Each row is a point on a tangle of strands that fork, close into loops and nearly touch. The rows are in no order.
In the rows, 100 means zero.
Two points are linked if the straight distance between their rows is under 65.8. Some points are linked to none.
luva: [ 91 110 112 101 121 115  99 101 130 108  70  94  88  78 117  96 131 115
 108  67 119 124  96  91 110 103  93]
Tibod: [101  76 124  90 105 113  77  92  91 119 111  75  76  98 102 106 120  89
 132  93 106 120 111 105 117 119 113]
leveg: [ 98  94  85  78 112  89  88  72 115  88  74 101  77 107  82 120 108  98
  82  75  98  95 100 122 116  99 111]
gef: [119 113  92  96  99 122 126 117 117  89  63  81 116  91  97 104 111 107
  95  79  93 100  76  83  88  77 104]
Noluz: [ 97 101  98 107  84  93 123 105  86 115  87 108  98 108 108  98  74  90
 110 116 103 117 122  88 119  89  95]
nevi: [107 104 100 111 118 114 101  96  97 118  80  93 134 104 104 103 102 118
 116 117 109 122 109  77  85 100  98]
Nume: [ 90 104  85  76  99  84 105  92  92  79 103 102  76  80  87  84 101 100
  78  75 107  67 115 101 105 107  99]
zimu: [115  73 101 132  93  78 110 101  73 106 109  93 116 109  99 112  67 103
 108 117 101  94  83 104 116 110 100]
vamum: [ 89 105 108 103  78 108 104 113  99 116  95  74 120 105 107  74  92  98
 120  91 126 112 109  87 101  89  86]
nopim: [ 75  96  97  84 109 124  93  88  99  90  95 100  88  92 104  98 143  87
 111  74  86 114 100  87  93 115  95]
Zib: [122 107 113 120  98  83 113 102  97  90 131 119 100  72  94  78 102 119
  81 108  88  91  74  93  78 101 115]
Kab: [125  76 119 128 113  90 113  99  66  92 130 124  99 112  95  95  98  99
  85 118  89  84  78  90  92 133  96]
gem: [126 100  99  96 113  83  89  77  82  80 111 133 100 133  83  84 111 103
  76 104  91  76  94 110  81 118 114]
Vir: [ 86 117  88  90  89  88  98  87 113  62 123 107  89  92  95  94 118  98
  90  85  81  84  89 111  92  74 117]
Repod: [121  98 104  94 112  86  91  85  97  77  99  92 112 117  76  93  99  92
 103  80  85  82 105  84  84 128  99]
mobo: [104  93  94 132 104  84  86 128 110 107  97  88 123 105 118  93  80 115
 117 102 108 120  85  96 104 111  70]
fifi: [ 93 114  97  81  57 118 111  97  91 104 107 104  88 109 102 111  92  87
  98 139  76  90 115  90 103  77 118]
zonu: [101 106 104  89  74 112 114 117 107  82  68  81  94 100  93  99  88  85
 102  98  92 127 103  76 114  59 110]
tofib: [ 94  93 100  92  99  81  94  69  96 100  76  83  91 104  98 105 118  90
 128  77  93 115 116  84 122 114 109]
kana: [ 85 122  90 106  94 123 114 110  92 109  91 112 102  95 126 102 104 143
  96 149 120 106 110  91  98  80 100]
Gufi: [109  99  97  94 116  71  98  92  93 108  99 109 119  93  93 104 110  99
 115  82  97  79 109  93  72 141 103]
mokun: [ 96  77  91 145  98  95 110 109  71 107 107 107 126 100 120  96  84 106
 107 134 102 105  75  92 105  98 102]
rovu: [103 124 124 105 120 109 111  96  85  90 136 131  82  93  95  89 113  95
  95 115  97  76 122  97  88 111 102]
dagi: [121 116  95  96 108 103 119 126 120  72  78 102 104  83  88 102 112  94
  90  70  72  95  72  88  81  93 103]
Pefa: [118 114 112 109 123  85 113 101  88  85  95 129  92  95  82 100 103  97
  81 101  80  98 106  91  65 135 111]
Lal: [129  96 116  96 109  77  71  94 115 108 123  86 106 124  89 102  98 100
 123  97  98 105 108 109 102 105 104]
Guk: [ 98  99 101 102 101 109  87  78 115 110 100 103 110 122  86  93  89  82
  95 118  81 125 112 107 103  88  98]
tulem: [101 100  88 117 113 102 142  81  86 111  87 112  98  83 116 109  83 116
  90 117 101  71  92 104  99 106  96]
mufed: [115 100 105  92 119  97  87 116 131 114  79  87 100  89 103 111  98  96
  96  68 100  87  92 102  83 135  74]
tabid: [ 90  78 112  92  92 117  82 102  96 129  82  82  91  97 103 128 103  90
 121 105 108 128 121  92 113 116 100]
rif: [ 95 104 111  87 128 101 123  80  94  95  86 104  74 101  91 114 104  87
 101  71 103  84 110  97 102 121  98]
Dod: [ 81 115 118  94 118 118 104 110 105 101  97 105  97 100 107  82 110  86
 100  70 109 100 102  91  75 126  77]
Lasu: [ 99 100 112  99 104 114  91  95 128 113  68  78  83  70 100 108 122 107
 106  82 107 129 100  92 123  90 115]
lum: [ 86  98 108  82 103  99 107  93 105  74 105  84  84 105  94  80 111  70
 114  62 100  91  98  95 111  94 103]
guma: [ 98 105 105 100  88 125  92 103  91 115  91  93 121 110  98 109 110 107
 115 121  94 135 122  72  93  91  95]
fanu: [114 102  95 110  96  88 118  97 105 118  88  90 122  79 101 114  99 109
 109  82 103  84  83 102  85 107 101]
fov: [ 92  89  98  69  74  91  84  94  91 111 109  97  68 110  98 101 111  84
  97 101 102 110 119 119 123  86 123]
digud: [ 84  82 121  75  65 112  63  98 111  97  89  91  85 109  86 109  93  62
 105 106  97 125 110  96 116  98 128]
bapap: [100 111  97 102 115  94 134  79  91  95  94 112  73  93 103 113  96 109
  97  90  98  87 106 105 118 102  94]
tizi: [119  93  92  90 116 106 102 113 106 109  71  83  93  92  91 116  96 111
  97  92  92 109 111  85 107  96  88]
nuli: [105 115 129 115 124 107  92 111 129 101  91  89  93  81 106 109 102 118
 114  70 123 112  95  93 101 111  84]
bitif: [103 108 111  77 113 104 110 114  84  55 109 106  65  96  86 114 115  93
  96  84  82  78 107  86  92 105 108]
Fek: [105 101 109  95  77  76  80  86 104  78 106  89  90 121  74  99  81 101
  98  87 102  98 108 110 121  89 112]
zivas: [ 91 100 100 119 112 100 134  83  89 112 109 122 104  76 110  82  84 101
  83 111 114  61  93 108  80 118 100]
fivo: [103 104 100  85 122 130 114  79  98  96 105 105  86 111  86 105  94  86
  81 113  88  85 113 107 100  91 104]
Nazad: [ 93  92 112  86  72 117  83 111 127 106  63  77  78  80 103 112 114  81
 110  87  94 136  91  96 126  88 125]
gola: [102 106 112 110  69 122  93 105  88 107  93 100 129 114  86  90  82  95
 105 133 104 124 118  76  96  93  98]
vopa: [107  85  97  69  87  98  67  93 122 106  92  68  99  99  89 119 128  92
 111  80  87 102  95 102  96 106 117]
Perig: [101  95  89 120 130  86  83 127  97 116 110  97 116  80 114 122  85 109
 121 109 106 103  95 110 104  93 105]
timam: [ 81  95 102 114 113  91  81 121  94 124  98  92 104  88 119 132  83  90
 134 112 118 111 112 109 117  89 120]
guf: [102  94 100  97  93  70  88  74  91 110 102 102  98 121  87  95  81  99
 107 101 123  94 126 114 125 100 116]
lepe: [113 107 103 105 118  99 106  99  83  99 129 114  96  81  90  86  90 115
  90 125 106  71 124  93 100 106 102]
Safil: [ 83 102 100 115  91  78  92  92 121 116 111  99 102 108 111 104  88  94
 114  85 107 113  91 134 114 102  83]
tep: [105  93 106  83  96 101  65  72  90 108 108 111  96 144  84 113 121  93
 106 111 102 107 122 117 112 101 111]
Norez: [116 104 104 129 104  96 113 104 120 121  97  94 130  90 116  91  92 112
 109 111 101 122  68 104  89  79 108]
vizo: [ 97 108 106  93 118 137 123 111 105  95  79  91  91 111 105  96  89 114
  81  94 120 112  96  97 101  89  79]
lop: [ 92  96  99 104 112 105  88  97  88 110 119 104 112 104  96 110 107  99
 111 106 105 103 123 101 103 110  85]
vuri: [107 120 107 101 103 109 100 105 143  96  69  73 121 114 123  75 105 105
 103  78 117 110  75  91  90 103  79]
Por: [124  79  78 112 128  68  99  94  86 115 109 113 125  98 100  86  96  97
 104 125  87  96  96  99  91 109 111]
kuvog: [ 97 104 116 110 117 119  95 106 122 122  82  82 113  85 108 121  90 121
 110  88 135 103  97 103  94 101  90]
vutuz: [113  92  88  94  91  87  98  98 110  80  63  78  93 104  78 111  83  97
  93  80  84 105 104  92 123  97  92]
miz: [ 96  97  90  69  72  82  85  94  96  85 108  96  69 107  99 113 128 102
 100  82  94 102  94 116 118  75 129]
neb: [ 89 100 117  91  77 113  83 125 111 123  78  75 101 103 118 101 100  97
 119  97 120 137 109  81 109 101  92]
Det: [101 105 116  97 129 122 101  87 108  73 101 109  94  99  77  96  93  83
  80  92  91  90 103  98  81 100 107]
tonun: [ 96  90  97 127  74 110  95  97  90 104 118 106 111  99  95  86  69 106
  76 132 101 106  97 107 107  99  88]
nusov: [ 88  90  98 134  80 102  96 111  80 115 107 125 118 107 112 103  67  96
  93 152 104 118  99 107 113  97  97]
fedab: [107  84 100  82 108  81  92  75  92 115  86  88  93 118  96 127 112  98
 124  80 105  94 116 105 109 117 110]
Teg: [121 104 116  91 129  65  73 100 121  99 107 102  85 105  95 100 110 103
 112  76 102 100 105 107  96 127 102]
radup: [105  96  93  98 107  93  90 101 100  96  94  89 117 107  88  70  91  93
 102  79 100  90 113  81  91 130  70]
mar: [101  83  75 116  96  69  69 109  80 108 122 105 126 110 100 116  92 107
 111 117 105  94 103 123 109 113  99]
lapop: [ 90  95  90 125 139 113 103 132  74  99  97 111 125 100 124 102  90 114
 101 115 122  95  87  99  90 118  82]
mav: [ 98  93  86 116 142  93  82 124  67 104 126 112 128  96 105  99  95  85
 118 124 107  77 112 107 102 115  96]
Bosi: [114 103 105  86 107  86 106  80 116  72  90 103 100 105  81 111  97  87
  85  72  91  68  73 120  80  98 131]
Lufi: [114  87  82 130 121  89 104 114  99 116  94 108 113  68 111 121  85 126
  90 117 102  96  80 110  98 100 100]
mobe: [ 95 100  85  80 107  82  97  74 108 112  96 111  85  91 101 122 120 111
  92  82 105  91  98 131 103 100 116]
mulo: [ 86 112  91  98 103 111 102 117 128  71  69  96 104  86  97  76 101 102
  71  67 111 100  81 100  97  90  82]
gede: [124  90  93 114  89  70  98 101 111 124  98 107 111  98  96 103  75 100
 103 126  86 125  92 110 108  85 122]
pezu: [101  91 100 112 146  78  88 115 119 123 102  92 108 100 125  97  93  81
 131  91 111  94  96 104  99 121  90]
Roto: [131  85 105 106 112  97 122 104  84 106 127 114 103 113  99  96  96  93
  82 114  75  87  69 108  79 116  99]
duboz: [109 102 102 108 101  69 107 102 103  76 106 120  87 101  88  94  90 102
  72  71  88  86  69 122  93 126  92]
nobuv: [ 99  83 104  88  93 102  92 110  87 141 111  99 107 109  99 108  93  68
 116 133 109 105 136 105 112  93 112]
buvul: [106 124  97  88 104 105 104 110 136 101  64  80 120 115 114  79 114 127
 100  96 133 133  84  92 101  91  97]
bir: [ 88  87  95  77 100 110  99 122 117  63  97  91  84  71  95 115 134  78
  99  72  91  84  83 103  89  88 125]
mip: [103  92  91  79  81  93  87 104  96 126 122 101  90  98  90  95  93  89
  91 129 100 103 135 107 112  81 116]
nuvet: [ 98  94  77  83  71  94  98  69  87  97  92  99 114 120  80  93  89  85
  81 111  91  79 115 108  96  98 111]
zibu: [116  75 103 120 106  89 103  95 108  95  92 108 106  97  88  71  89  90
  64  92  85  96  64  90  81 135  89]
Remu: [113 104  83  99  94  88 118 104  77 100 133 115  93 104 111  96 109 117
 103 128  77  58  95 100  91 112  93]
Bifas: [112  92 102 111  88  78  80  79 115 120  84  81 131 114  99 104  79  89
 127 109  99 101 115  91  98 121  99]
fuzi: [ 98  78 117  75 113 115  78  89  98 126 123  85  85  95  95 100 124  79
 110  89 113  93 110 117  98 114 116]
paf: [ 86 107  94 107 144  99 103 137  94 107  89 105 117  96 128  95 106 109
 123  92 134 105  98  90  91 118  83]
gimo: [101 107  83  70  70 109 104  98  93  98 113  89  84  94  97 119 118 109
  96 114  73  69 108  99  95  81 115]
korop: [123 102 115  85 118  72  77  95  98  84  95 117  79 133  87 107 105 114
  97  64 111  86  95 118  97 115 105]
luko: [ 90  90  98  80 107 123  84 122 132  78  76  80  84  68 101  96 135  86
  96  64 100 103  82  94 100  94 107]
zagos: [106 100 109 116  87 113 102 105 109  60  92  77 109  91  77  99  71 107
  82  83 102  93  79  91  98  86  92]
godul: [110 101 106 121 106 111 116 119  91 103 116 101 110  90 113  69  86 124
  85 117 123 100  84  98  91  93  88]
zagob: [ 95 105  98  91 121  90  83  85 134  78  76 102  84  87  83 113 111  93
  85  62  93  92  95 108 101 117 101]
Mek: [ 86 109  87  97  75 106 100 114  94  98  83  95  83  81  99 105  86 125
  83 102 113 112 123  87 121  84  85]
ven: [118  84 106 133  98  88 103 107 119 106 101 100 109  90 101  83  88 112
  81  91  93 112  53 103  98 112  80]
badol: [108 109 118 103  83  94  90  90 141 103  79  68 102  99  94  84  75  81
 109  90 104 111 101  93 114  85 107]
Fip: [104 100  95 108 115  82 114  62  96  99  90 111  88 109  88  97  78 101
  94 107 104  98 119 110 123 100 104]
dov: [ 66 102  82 119  83  94  98  95 106 123  96 114 124  98 122  89  87  96
 107 109 113 115 101 118 103 101  83]
mosub: [110  95 102 122 119  94  81 102 115 125  84  87 137 106 115  90  84  96
 128 124 110 116 112  82  92 105 101]
guboz: [ 98  98 101  87 103 129  97 119  99  97  73  75  91  89  93 106  93 122
  85  90 124 111 114  81 110  89  84]
tafo: [109 100 103 111 102 102 113  97  89  47 117 111  92 102  84  75  92  93
  74 107  75  83  81  87  93  93 102]
Talo: [ 87 104  84 121  93 106  93 125  84 117 121 107 116  80 127 114  88 117
 108 149 106  87 104 106  98  79 113]
vopit: [ 96 100 107  82 103 100  66  71 103  84 118 107 106 133  82  98 131  86
 105  85  93  95 107 112  88 110 110]
Rabov: [ 94 111  90 104  69 111 108  95  98  97 118 103  97  97  98  96  84 109
  81 123  84  94  99 108 100  80  97]
Gegon: [ 86  86 110  78  69  98  67  83 111 129  91  93 100 120  94 102 105  64
 114 108 100 117 121 102 110 115 118]
Dode: [114  98  92  91  95  87 120 108  68 101 130 101 102 119  98  98 100  96
 111  97  91  69 105 104  99 111  84]
Loz: [107  85  93 120 109 109 100 114  80  97 103 102 128 107  95  77  91 109
  89 105 101  98  93  81  86 129  63]
Vika: [111  91  77 118  73  72 111  99  79 109 130 112 105  99 110  84  93 114
  99 143  87  78  94 103 109  96 109]
bilom: [ 90 107 113  93 116 120  77  86 121  84 121 105 101 102  83  91 115  85
  95  87  89 104 104 103  85  98  98]
Nep: [ 91 124 101  95 103 131 109  98  85  82 104 105 101  91 101  94 123 127
  96 111 102  96 119  66  90  95  90]
led: [110  97  99 111 107  59 100  87  73  98 115 120 119 108  96 103 104 110
 111  89 110  69  98 110  84 137 106]
gole: [116  97 108 121  84 103  97 100 101  96  79  79 119  89  82  95  69 123
  91  99 110 106  96  81 101 100  90]
Molu: [113  97  88  75  90  90  70  85  76 107 118 114  94 131  91  94 124 104
  94 120 110  80 133 115 109  89 116]
Panas: [125  79 106 115 117  85 112 105  89 124 108  83 111 106  98 116  65  95
 115 110 111  82  94 117 101 105 105]
bitig: [ 95 106 107 116 105 129 101  99  82  84 114 120 121 101  87  78 101 109
  79 108 106  90 100  86  79 122  77]
tama: [106 117 103 106 128 102 132 139  90 107  88 119  85  74 118 114 109 119
  98  88 111  95  97  98  86 112  87]
Fiz: [ 87  92 101  81  70 103  84 104  97  59 114  82  83 110  78 106  92  88
  95  96  94  93 113 104 114  70 112]
balu: [108  81 109 145 116  94 111 105 102 119 107  96 130 100 122  86  82  94
 116 121 107 114  60 101  96  98 109]
Muzug: [ 82  93  89  90  90  92  84  86 121 126  84  94  90  77 104 114 117 100
 105  85 108 117 106 118 117 100 109]
peb: [ 84 110  74 103 117 121 109 116  96 116 102 117 110  93 129  96 110 128
  88 129 112 108 104 102  90  89  83]
fupo: [114 106 110  79 113  84  88 112  89  59 106 109  74 123  79 119 115 101
  92  70  86  87  98 104  88 115 109]
mal: [ 97 114  97 108  95 115 132  95  85  60  97  97  90 106  97  70  85  99
  87 105  90  88 100  78 108  79  92]
Zopi: [ 88  99 107  92  97  97  99  90 129  83  88  77  84 107  90  83  90  66
 104  80  97 104  97 107 120  73 115]
nomo: [125  97 106  94 121 108 112 118 100 109 113 103 108 105  93  86  97  84
  88  98  76  97  87  99  63 113  92]
kud: [106  82 102 127 112  95 117 121  92 103 104 108 115  94 119  59  99 126
  73 116 128 111  54  87  93 105  93]
lofuf: [ 94 118  86 112 104 105 120  99 114 114  67 113 104  87 116 105 109 126
  97 106 106 132  98  96 113  77 100]
muser: [103 123  99  86 101 106 121 127 110  86  97 109  84  75  98  94 112  90
  74  78  84  81  87 100  70 100 103]
vilod: [121  88  75 116  88  64 100  94  89 106 113 112 114  98 100  90  99 113
  99 126  76 114  91 100 105  95 107]
Datul: [ 90 110  87 108  83  89 103 109 108 124  72 117 111  73 113 114  87 119
 102 119 113 127 113  94 110  80 110]
gasar: [ 89 110 104 116  79 107 117 124  86 119  97 119 110 111 125 104  72  97
 112 131 105 128 102 101 112  81  95]
Dogal: [ 97  90 121  86  80 111  89 117  98 134  85 103 100 104  95 127  72  79
 113 118 109 121 125  87 109 103 108]
ves: [ 77 121 112 108  62 121  99 104 110  93  79 101 108 113 103 103  88 103
 100  98 104 136  96  92 107  83  84]
futur: [ 89  92 105 111  90  77  87 105  88 122 105  95 107 119 114 138  90  86
 142 104 112 106 109 115 116 109 107]
gom: [125 103 126 121 111  91  95  89 107  99 118  93 105 110  87 113  85 110
 118 104  89 114  97 103 106  96 104]
tef: [ 94  95  96  78  89 115 106 112  87 108 108  82  76  72 113  88 134 101
 109  91  98 119 108  87 112  83 106]
Runa: [109 115 118 114 120 104 114 106 126 114  82  82 118 111 130  77 100 102
 131  91 125 115  85  87  95 102  83]
ker: [ 99  94 106 119 114  80  96  76 118 112 113 105 114 116 104  89  82  86
 110  96 107  97  87 124 101 116  92]
pomet: [107 103 114 103 122  90 107 105 117 121 107  82  97  95 120  85 105  83
 136  78 111 103 101  97  99 106  95]
novi: [106 100 124 139 116 108 121 117  68  91 132 132 103  97 109  78  95  99
  92 130 105  77  90  94  90 129  86]
tek: [ 97  99  97  91  69  85  80  86  93 117 106 117 108 132  93 128  99  96
 108 117  93 114 115 119 103  99 113]
porep: [112 114 115 114 124 117 120 104 105  92  92 105 106 102 103  78  92 115
  88  96 106 114  83  90  87 100  90]
Tesal: [ 96 106 102  94  67 103 108  98 117 127  70 100 108  87  96 112  82  92
  95 108 100 116 103  99 100  80 121]
redu: [105 117 104 103  97 112 107 112 109 100  78  94 129 128 107  90 100 135
  95 124 127 144  84  93  99  92  92]
doki: [ 99 117 110  84 121 132 123 115 103 113 112 104  79  82 119  89 111 114
  92 109 112  94 105  91  86  80 101]
fazo: [ 97 109 106 110  84 102  93 110 122 113 108  89 103  91 102 109  94 108
 103  83 101 117  86 118 105  87  85]
sabob: [100 113 100 103  93 126  98  92  79  94 121 108 111  94  89  84 110 112
  99 134 105  77 139  79 104  97  87]
vosak: [ 94  84  91 124 114  90 111  70  89 113 114 119 113 113 107 107  81  94
  91 118 104  86  87 130 101 119  99]
Gumo: [ 95  94 117  77  67 110  85 104  87  94  84  95  83 111  82 116  82  81
 105 107  96 120 128  80 120 100 110]
nop: [127  95 101  96  94  76  92  99 102  63 110  90  94 123  75  93  86 101
  92  86  82  95  85 110 108  82 114]
tam: [ 87  84  99  71  64  92  78  99 116  81  86  86  79 117  97 116 110  73
 105  82  96 106  84 125 116  72 135]
meli: [100 112 117  96 109 118 107 112  95 113 123  92  96  88 110  84 118 109
 119 101 113 120 115  86 100  75 102]
taba: [102 103  96 113  93  99 119 129  89 111  96  85 121  98 119  80  79 119
 110 111 135 108  95  96 103  84  93]
zal: [100  86  91 111  67  77  81  93  77 118 108 114 128 115  91 121  78 102
 107 133 106  94 115 113 106 113 115]
vip: [ 97 105 125  90 121 114 101  99 123  94  89  76  85 100 106  78 112  74
 115  67 104 104  95  81  98 107  92]
Tigez: [ 91  91  95 123 129 101  75 113  95 120 113  93 139  99 111  81  85  80
 119 123 123  96 116 104 106 105  93]
boz: [ 79  96 111  81  90 143 106  98  92  96 116  85  79 112 101 100 112  70
  99  96  95 101 107 108 108  80  95]
bebok: [ 91  79  93  78  93 100  85  96 125  68  88  79  92 103  93 119 130  77
 114  79  85 100  82 109 102  84 125]
teti: [ 93 107 103  95 115 103 104 113 115 120 117 108  84  81 112 115 111 103
  98  77 101 105  89 127  94  97  88]
Livar: [115 104  97 100 104  98 103  79  82  61 126 122 107 121  77  76 107  88
  86 115  74  82  96  96  91 108 103]
boki: [115  94  91  79  88  86 102 108  76 100 117  95  88 126  95 128 110 108
 111  89  82  98 106 108 109 101  89]
Ser: [ 91 105 111  98  94 123 105 109 107  62  99  85  83  93  86 125  98 102
  93  70  96  92  88 102 106  83  92]
buzes: [106 105  88  94  87 120 117 113 109  73  75  81 116  97  94  96  97  95
  94 104  82 105  90  80  91  59 108]
roko: [ 82  99 107  89  81 136 108 111 102  84  97  75  92 115  98 114  94  83
 100  81  89 103  91 100 104  78  85]
Gagop: [ 93 100  93 100  90  82 105  91  94 101  83  96  97 113 100  90  92  89
 120  93  92 122 123  83 121 104  85]
tigu: [113 113 104 102  94  98 119 114  91  81 100  85 103  98  95  90  99 109
 112  71  89 100  93  76  98  96  81]
Der: [ 89 107  98 100  97 125 116  82  86 105 119 112 118 107  94  90 102  83
  87 104  97  69 105 106  75 117  81]
Taget: [ 75 128  91  96  78 130 116 100  95  87  98 103  97  96 121  94 119 137
  92 114 114 103 106  83 100  80  90]
pemi: [ 96 102 110  89 104  89  91  85  74 107 132 115  89 118 104 124 118 112
 118  91 122  73 114 121 107 112 111]
Vupa: [ 80 102  97  87  89 112 105  77 103  91  83  83  97  79  90 100 112  95
 103  86 102  95 111  82 100  85 116]
pagi: [107 106  98  96  66  82  96  97 107 107  90 109  96 121  98 137  93 100
 107 101  78 127  93 116 113  93 107]
bote: [ 79 101  97  79 111 129  94 112  95  96 103 103  87  88 101  97 120 100
  83  79 100  99 111  94  85 116  73]
rasid: [103 110  92 105 108  85  87  77 139  94  71  95 114  80  91 102 114 100
  97  71  89  96  95  95  89 114 102]
kiz: [ 83 110  94  95  84 128 115  85 103 113 107  94 121 100 105  86 105  84
  96  96 102  87  94 102  75  89  92]
meka: [ 97 106 114  77 104 101 101 117 109  96 118  97  68  90  98 117 123  92
  97  58  96  95  84 119 100 106 101]
Sirin: [ 89  94  99  86 136 118  99 121 105 128  79  88 108  98 122  94 118 108
 116  91 130 112 110  86  88 116  82]
zupob: [ 71  99  98  95  93 121  81  71 127  96  75  93 106 115  92  86  93  74
  96  99  97 119 113  93 102  98  93]
lef: [111  92  95 119  83  85 102  91 100  90 114 103 104 104  90 100  90 111
  82  93  85  97  69 119 101 111  87]
sifan: [107 105 104 109 114  90 107  91  79 102 132 120  88 113 109 133  99 117
 115 123 104  80 108 120 112  99 107]
tinep: [119 103  99  93 126 119 118 123  92 121 119 106 104  93 107  99 101 102
  97 114  96  91 103  97  72  97  91]
Muvuz: [118  84 114 134 117  86 127 123  90 112 100 126 104  71 110  81 104 102
  71 112 102  96  64  87  66 127 112]
let: [ 90 112  89  96  89 110 104 104  90  74 108 101  75  82  91  95  92 123
  79  99 101  74 119  90 112  96  80]
Bim: [ 66 110 106  89  79 142 107  94  92 122  86 101  99 105 121  94 121  99
 106 117 121 130 114  92 102  82 105]
biru: [ 94 105  82  77  81 114 110 115  88 115 117  91  84  83 111 102 121 111
 103 109  90  91 119  86  99  88  95]
valag: [ 93  95  95  63  97 100  76  85  90  68 115 110  72 114  98  97 142  99
  91  89 101  76 104 112  98  86 136]
Fedi: [ 92  76  98  76 109 113  96 106  93  45 105  96  76 106  83 119 109  87
  99  97  88  86 109  93 109  84 112]
fepus: [ 97 101  74  74 102  82 104  90 108 110 100 102  92 107 105  90 126  85
 104  88  75 115 100 110 103  91  98]
Gumu: [ 89 103 104  81  74 116 119 114  93  98  88  93  68  95 109  96 106  85
 105 105  91 131 112  82 122  68 111]
dem: [103  90 116  72 125  98  91  71  87  90  87  95  75 115  84 114 122  87
 110  71 107  84 109 100 102 124 122]
nipa: [ 94  93  78  99 105  93 100  70  84 104 113 128 101 121 101 108 101 107
  83 117 100  71 105 128  95 121  94]
fofa: [ 90 105  84  79 106 110 110  66  92 107 108 115  82 105  98 109 109 100
  85 117  93  63 119 114  96 105 106]
sabis: [113  84  96 132 107  77 124  84  81 102 131 120  97  99 114  76  93 102
  92 138  94  83  77 105 110  98 116]
rapa: [117  88  92  83  98  89  76 101 125 111  97  77 109 111  97 116 105  92
 103  77  88  89  92 111  82 125  84]
Zeg: [ 97 101 102 117 101  90  80 129 112 115  72  91 110  99 120 115  84 113
 130 106 119 135 107  84 120 102  84]
zez: [ 93 112 103 123 117 101 113 120  89  93 106 133  87  75 109 106  93 125
  76 101 103  91  92 107  81 127  80]
Seb: [ 80 105  87  86  79 100 110  85  94 101  86 107  65  87 107 128 118 110
 101 105  90 113 118 100 130  93 107]
Runuz: [ 69 103 107  88  72 129  98  87  94 116 110  95 101  99 105  88 105  74
 102 109 109 111 117 100 102  84 104]
Marod: [122  88 105  93  93  97 104  90  96 120 111  87 101 108  85 122  72 100
  93 108 102  86 101 124 100  92 114]
leb: [108  99 106  81  91 101 109  83 106 102 102  81  97 110  85 119  94  85
  99  82  96  83  90 121  95  86 116]
Rego: [ 96  60 104 140 123  87 111 117  88 106 106 120 109  85 121  85 106 102
  75 113 108  97  51  79  91 116  96]
mem: [ 93 119 100  98  99 119 100 111  92  66  96  93 112  97  91  85 116 119
  97  81 100 107 102  66  89  94  79]
vibub: [ 89 114 101 118  82 118 116 108  99 103 105 108 110 122 113  85  86 102
  99 111  95 134  87 104 106  83  77]
dokef: [106 102  88  79  81  91 104 109  85  86 130  95  98 112  90  92 103  87
  91  77  85  69  88 111  86 103  91]
dobo: [110 126 118 109  93 112 119 115  93  81 121 112  99  83  98  83 106 106
  75 103  86  78  84  91  59 110 103]
nubed: [ 88 105  91 122 113 101 101 102  72 104 137 123 121  97 113 101 108  95
 116 140 107  64 109 110  98 110  99]
nide: [ 92  93  86  79  89  87  95  79 103  93  65  97  74 100  83 123  97  99
  91  97  93 112 118 100 131  94 116]
fum: [124 104 111 118  85  82  90  89 124 101  77  74 121  95  94  95  79 106
 117  96  95 109  96  82 107 103  98]
zuze: [ 81  86  87  83  96 117  79  97 101  91  87  91  83  99  97 111 130  92
 102  91  74 134 107  89 109 101  95]
Sim: [102 108 106 105  92  92  70  99 139  83 104  86  96 100  88 105  99 103
 100  78  84 120  87 113 111  87  92]
dezo: [ 90 113  98 123  83 108 112  98  89 113 110 111  98  90 119 118  87 129
 111 156  99  85 110  96 107  89 110]
madi: [129 106 102  91 113  76  96  82  75  94 127 125  97 129  93  84 113 107
 101 109 104  74 114 111  98 100 118]
Mizu: [111 103 101 112 123  89 120 102 103  96  71 117 101  87  91  76  88  93
  73  84  88  93  91  92  75 133  94]
nar: [ 69 109  89  82  98 117  93  85 109  62 108 115  79  76  97 107 130 101
  84  98  87  78 106  95  90  88 112]
fibeb: [ 84 102  95 101 102  96  93 127  86 128 118  99  95  76 121 110  92 102
 118 130 118 101 125 102 116  73 115]
fikif: [104 116  91 119 113 104 126  94 112  99  72 111 106  80 104  93 101 127
  82  93 105 108  83  99 100  96  88]
Val: [100  96  78  98  76  72  88 114  85 107 122 103 103 104 102 127  98 121
 106 100  94  96 103 121 107 105  86]
vin: [ 97  91  87  77 109  85 101  91  83  96 107  94  74  92  91  86 112  97
  98  86 104  93 127  92 122 105 101]
geda: [100  89  89 131 132  98  99 109  81 103 109 127 110  80 111 112  92 117
  89 126 100  87  86 100  88 125  95]
Fened: [ 97  98  95 122 124  76 100 108 120 121 103 110 122  91 122  82  91  91
 111  90 104  96  73 120  81 120  90]
Birud: [106  90  85  89 117  90  91  92 127 126  98 100  97 109 102  89  97  83
  95 103  84 119 103 118 100  94  94]
sifal: [ 87 102  83  84 104 117  82 109 136  93  67  78 104  81 102  79 119  97
  82  77 108 109  93  86  97  89  94]
Ral: [ 75  94 102  97 103 120 103 101 134  60  83  89  89  90  95  95 105  78
  98  88  99 111  92  99 110  57 111]
Nolol: [102 102  91  96  48  78 106 104  98  96  91 105 106 121  92 106  78  85
  98 100  74 118  89 106 110  96  98]
luri: [124 101 117 107 102 104  98  93  80  77 124  94  97 109  72 113  86 115
  98 103  88  94 111  91 104 100  96]
Kiv: [ 83 107  95 100  82 106 112  83  83 114 110 116  83 111 115 135  98 111
 111 139  94  82 123 113 119  97 104]
piloz: [100 112  98 105 113  75 104 112  97  99 123 127  88  86 103 107 105 113
  91  88  97  88  94 121  89 117  92]
Lebod: [ 80 106  92 113  84 103 102  79 121 120  70 100 125 108 112  74  85  89
 100 103 109 120 100 101  96  97  88]
Ren: [103 121  97 102 100  86 101  79 109  84 126 117  93  78  94  89 113 118
  86 102  88  91 101 102  93  86 119]

A piece is all that can be reached along the links. How many separate loops has the piece of each point below (a circle has one, a figure eight two, a Y none), and how many tips (points with one link)?
bote: loops 0, tips 24
mip: loops 0, tips 13
Fek: loops 0, tips 8

A fork is a point with three links, a tip a point with one. Leave the first point through the second and follow the links. Name the first fork or tip that comes.
nar; Vir: tef
buzes; gef: nar
led; Gufi: Runuz
gom; Lal: Fek

Name the points in between on the shortest way along the links from the first point to the second, in order.
Fip; vibub: bapap, rif, dem, fedab, tofib, Gagop, Noluz, gasar
fupo; tulem: bitif, Fedi, Fiz, Fek, guf, Fip, bapap
Rego; digud: kud, godul, taba, vamum, neb, tabid, Dogal, Gumo
Talo; nipa: fibeb, timam, Perig, Lufi, geda, zez, piloz, teti, fazo, Safil, ker, vosak
